A landscape with many valleys, sampled at points; each row gives a point and its height.
A ball rolls from a point to the lowest of its 2 nearest points, and stops where none of them is lower. Distance is the straight distance between rows; heights are no part of it.
reber: [136 154 130 156 140 145  97 102 111 139 201 123 104 138 143 169  82  67
 115 144]  h=6.63
Vudis: [153 113 122 127 122 114 124  94 204 158 184 197 134 117  98 185  80 129
 127 164]  h=7.68
lukop: [ 87 126 103 101 153 184 125 133 150  96 145 175  88 134 108 156 103 117
 140 129]  h=4.26
zadar: [ 92 173 129 119 171 165  87 110 128 174 189 127  74 134 135 186  84 118
 151 135]  h=5.61
kozed: [156 155 130 178  88 127 118 116 156 202 151 168 174 147 113 195 101 112
 120 146]  h=3.18
Gagi: [131 131  97 155  83 149 128 136 148 113 114 150 192 149 132 143 131 160
 119 165]  h=3.78
Bila: [111  84 113 102  95 133 176 159 106 135  67 124 145 162 100  67 160 138
 147 101]  h=4.62
Rit: [ 97 136 107 120  75 146 189 173 126 101 102 126 178 153 128 109 147 170
 124 137]  h=3.71
luv: [138 145 155 133 122  83 120 144 103 121 159  94 144 135 157 141 121 105
 110 149]  h=6.54
zekuz: [118 158 151 154 141 159  65 126 113 100 177 102  85 111 115 129 113  99
 114 116]  h=6.01
puge: [153 110 139 126 134  98 199 131 115 130 103  93 152 118 140  93 175 167
 119 130]  h=4.51
mure: [120 139 147 102 140 122 129 139 109 123 163 101 134 146 119 164 108 102
 145 152]  h=6.07
bitas: [121 120 117 101 206 141 105 135 130 154 111  79 105 108 102  70  94 137
 167  95]  h=3.44
nubon: [135 158 144 157 141 139 104  96 127 198 187 168 112 156 131 190  76  84
 123 127]  h=7.07
vog: [119 141 121 149 118 131 115 109 166  88 214 147  97 113 129 159 102 121
  97 159]  h=7.20
daner: [155 133 124 125 138 141 141 108 106 207 137 102 127 147 114 181 114 102
 151 144]  h=4.69
fuvuf: [160 140 116 166  98 111 109 115 122  98 183 142 127 124 168 149 100  87
  85 141]  h=6.51
ziful: [135 129 125 134  89  95 142 132 168  76 148 178 164 120 130 163 125 129
 108 156]  h=5.13
Suvu: [131 172 141 147 163 154  78  95  96 174 189 102  85 123 138 149  85  98
 149 123]  h=6.11
betov: [179 121 120 165 137 126 130 119  98 172 143  99 149 132 132 162 120 105
 121 158]  h=5.42
buba: [158 155 114 146  84 136 124 125 131 167 113 126 177 147 107 176 134 145
 158 156]  h=4.92
ninan: [144 154 136 109 134 132  81  93 107 136 132 138 114 117 109 172 101  79
 158 116]  h=5.70
kel: [ 72 106 173 167 111  93  96 161 119  78 137 111 100 120 164  89 170 136
  80 113]  h=3.38
Kora: [103 117 153 167 108 115 106 168 109  73 124 138 146 129 196 101 156 143
  81 112]  h=3.97
Sikiv: [148  83 119  92 171 136 177 106 143 137  78 110  97 107  83  72 135 134
 147 102]  h=2.61
lavig: [205 143 141 146 142  75 109  98 117 150 130  84 125  96 142 106 122  79
 126 132]  h=4.38
lok: [109 167 123 120 124 173 117 104 150 192 138 151 132 129 103 187  88 127
 178 132]  h=7.05
bubuk: [110 142 125 150 152 162 108 150 100 124 165  75  73 105 110 116 134 121
 130 126]  h=5.45
Fusef: [108 146 115  90 125 158 146 143 142 127 151 130 144 148 104 176  97 123
 144 163]  h=6.52
Lin: [101 129 120  70 202 154  92 108  98 168 104 116  37 106 137 100 120 136
 146  90]  h=4.72
dis: [121  65 165 144 145  56 172 130 140 118  57 131 132 124 143  42 187 165
 101  92]  h=2.42
Boru: [127 149  95  71 106 175 134 127 117 166  97 112 155 174 101 155 129 133
 154 135]  h=5.27
zib: [141 109 150 118 165 116  78 130 103 124 116 110  93 123 108  89 136  88
 148  99]  h=5.72
gerap: [ 80 171 100  73 161 180 105 121 116 153 109 134  73 109 142 150 112 141
 167 106]  h=6.47
Zav: [153 147 128 151 113 148 122 100 121 229 132 149 151 175  98 176 104 112
 134 134]  h=3.92
dom: [ 85  88 110 145  95 159 145 168 140  91 102 169 129 133 116 108 139 131
 132 111]  h=6.23
papu: [138 102 159 152 177  72 105 118 136 108 126  87  80  95 112  38 156 123
  99  96]  h=5.85
Mal: [107 153  82  95 121 178 136 130 167 172 137 158 156 172  91 163  84 138
 144 171]  h=6.82
lub: [153 139 112 106 167 155 135 122 121 188  98 105 128 119  99 126 114 133
 172 125]  h=1.72
kapa: [115 107 139 128 122  91 172 157  86  89 112  88 141 137 162  95 157 160
 112 131]  h=5.09
tepi: [165  85 131 123 164  87 190 125 153 109  81 114 140 123 112  60 165 165
 107 123]  h=3.93
nimos: [ 86  90 176 148 136  93 113 148 110  97 124  94  84 127 118  68 174 124
 117 108]  h=2.43
Zode: [107  77 155 140 113  88 164 142 105 117  74 115 114 124 131  72 189 138
 137  99]  h=3.20
Rep: [ 86  97 137 150 105 134 121 147 133  59 128 162  94 119 110 130 154 117
 126 114]  h=6.04
bera: [ 56 101 162 150  92  95 135 157 131  47 119 166 113 134 145 111 160 133
 112 111]  h=5.73
nak: [ 95 127 150 134  90  96 152 154 151  47 136 172 145 120 153 147 162 143
 109 124]  h=5.46
Tepe: [150 163 125 114 174 153  85  89 101 193 115 118 101 106 136 147  94 131
 198 103]  h=6.50
nufur: [180 112 112 100 156 107 136 121 127 163  91  91 150 121  97  98 130 140
 146 134]  h=2.74
Taf: [132 146 157 130  93  93 129 145 115 105 128 135 187 135 216 150 142 157
  86 126]  h=5.79
fure: [161 123 114 142  91 136 133 137 108 115 116 134 164 126 135 158 144 135
 128 143]  h=4.34
dezur: [143 139 146 136 101 102 170 143 102 134 113 102 190 144 187 135 155 178
 100 141]  h=5.47
pov: [141 154 150 167 148 108 104 129 117 124 164  68  90  87 133 113 147 118
 119 138]  h=4.76
Pev: [137 126 137 156  93 111 125 112 141  56 194 159 111 108 166 144 132 122
  69 146]  h=6.88
veku: [146 130 125 144  82  85 134 102 193 156 163 196 189 159 122 174 108 128
  91 168]  h=4.33
ret: [107 107 121  88 170 171 170 135 127 158  90  85  84 103  94  81 137 127
 168  90]  h=1.71
fabin: [115 177 123 101 163 159  76  97 100 156 124 151  92 113 146 171 104 113
 167  92]  h=6.15
kez: [124 116 153 142 107 107 144 145  79  67 148 104 111 122 148 117 164 127
 107 124]  h=5.71
bep: [126 142 150 142 100  95 141 113 156  55 165 182 151 108 206 155 144 145
  68 136]  h=7.13
Vutu: [122 127 104  90 124 168 168 152 131 171  92  99 132 115  93 107 141 128
 172 118]  h=0.46
mem: [ 85 166 114  92 161 177  92 111 170 143 177 163  88 119 125 191  77 127
 139 144]  h=5.18
Kal: [ 64 140  87  51 128 195 143 143 143 123 113 166 110 136 113 157  95 117
 143 113]  h=3.77
dofu: [122 132 152 176 127 104 104 166 125 109 136  79 113  97 163 102 163 128
 107 118]  h=4.10
zag: [125 105 116 174 113 133  87 153 114  76 132 144 144 115 154 113 128 118
 106 125]  h=4.53
gav: [ 77  95 143 129 130 129 141 167 104  93 111 102  87 138 113  98 148 109
 132 108]  h=1.02
tekul: [173 145 127 130 156 100  87 103  96 139 131 101 123 105 111 122 118  76
 166 109]  h=5.08
Batu: [139  61 117 125 183 106 178 111 181 115  88 127 104 113  82  53 149 135
 118  97]  h=3.29
Rom: [ 97 158 129 127 128 128 124 170 142  93 158 114 121 110 115 148 121 115
 137 140]  h=5.55
Kovir: [153 136 111  64 198 150 122 111 146 183  87 102 109 116  99  82 103 146
 175 106]  h=2.68
Bazes: [143 152 144 151  85  80 121 142 129 112 145 129 189 148 170 171 113 121
 104 143]  h=6.10
zim: [152 120 108 131  75 111 151 110 188 108 164 192 185 139 121 166 119 172
  98 177]  h=4.75
naro: [ 90  99 190 136 112  93 133 142 100 113  84 147 154 137 213  85 192 172
  96  88]  h=2.38
fos: [149 140 107 131 115 162  99 105 127 138 143 181 144 140 108 178  82 116
 139 144]  h=6.00
zarer: [138  53 140 142 155  93 152 119 124 115  80 130  91 122 103  55 170 130
 126  98]  h=3.90
vunim: [144 125 176 129 145  54 146 136  97 104 134  85 131 103 199  88 170 145
  83 117]  h=6.69
Fif: [103 145 129 103 151 152 103 110 180  94 176 169  94  97  95 163  99 124
 138 138]  h=4.74
fosiz: [ 94 118 133  97 171 145  84 131  85 115 106 114  59 126 110 104 131 112
 143  86]  h=5.28
fena: [193 141 138 153  98  89 131 119 105 140 103 116 154 108 143 152 152 107
 128 133]  h=4.96
Luvor: [116 117  90 132  68 138 173 152 149  71 116 176 181 155 130 119 143 179
 110 154]  h=3.30
laru: [ 92 177 103  72 147 198 111 111 132 177  97 149 119 139 119 176  98 140
 184 122]  h=6.76
dopi: [155 124 112 138 101 115 192 148 107 142  98  89 181 146 139 106 158 183
 125 162]  h=5.02
Zazum: [ 98 108 128  86 223 144 103 109 156 154  99 105  60  99  93  58 122 135
 164  81]  h=4.08
Molev: [173  99 160 112 164  51 142 136 114 107 113  82 132 117 148  76 150 125
 106 127]  h=7.09
gib: [124 115  99 157 123 164 107 145 144  91 138 154 140 119 115 147 109 127
 129 132]  h=5.05
kimuz: [164 151 114 174  67 107 113 112 153 156 132 171 194 153 134 171 119 140
  90 165]  h=3.83
kek: [110 113  83 127  89 185 149 150 134 107  99 153 151 152  86 118 129 141
 142 143]  h=5.93
Meve: [176 145 124 145  96 127 104  90 125 122 166 166 141 134 135 180  84  77
 122 144]  h=6.03
rupul: [128 146 167 148 122  84 140 128  80  74 163 101 131 122 198 129 157 133
  71 129]  h=6.25
gukib: [135  95 169 134 134  83 169 134 108 114  64 124 169 128 190  59 184 187
  95 102]  h=1.59
pizut: [ 65 100 122  99 130 166 140 162 120 125  98 120  92 138  99  97 123 107
 160  96]  h=2.31
negev: [ 80 128  91  66 141 179 116 162 137 139  95 125 123 155 113 114  97 117
 151 122]  h=3.21
fotiz: [120 130 102 113  71 152 171 150 127 123  70 102 172 160  92  83 163 156
 145 120]  h=4.15
vusub: [151 134 147 145 195 116 105 124 137 118 135  69  79  85 111  77 161 121
 130 118]  h=5.39
buva: [120 118  87 129 117 199 113 128 124 140 112 148 141 138 110 147 106 128
 157 147]  h=5.53
rido: [195 119 131 138 151  76 132 113 136 160 114  87 169 104 142 102 142 130
 113 134]  h=3.60
Bisuf: [152 127  90  79 105 169 146 127 109 150  77  93 152 174  88  97 145 159
 148 135]  h=4.73
saz: [189 155 137 167  79  93 119  96 118 151 143 134 149 127 155 172 111  81
 118 139]  h=5.54
zovi: [141 136 135 164 113 127 126  94 167 174 211 187 121 131 122 178  76  92
 109 159]  h=7.39
zile: [136 126  78 127  93 159 145  99 183 160 147 182 161 174  81 173  92 154
 126 182]  h=7.08

Call two points neighbours if one is among the 2 nearest of the other. Go from one point of each pair to the other, from neighbour to neighbour, staying as low as possible. Name the highest point that can't be avoided.
gukib / kozed: betov
gukib / Vutu: zarer
gav / Luvor: Bila
Vutu / gav: Kora

Where does a ball stop that starts at each point below?
Rep: kozed
dom: gav
nubon: gav
fos: gav
bep: kozed
Pev: Luvor
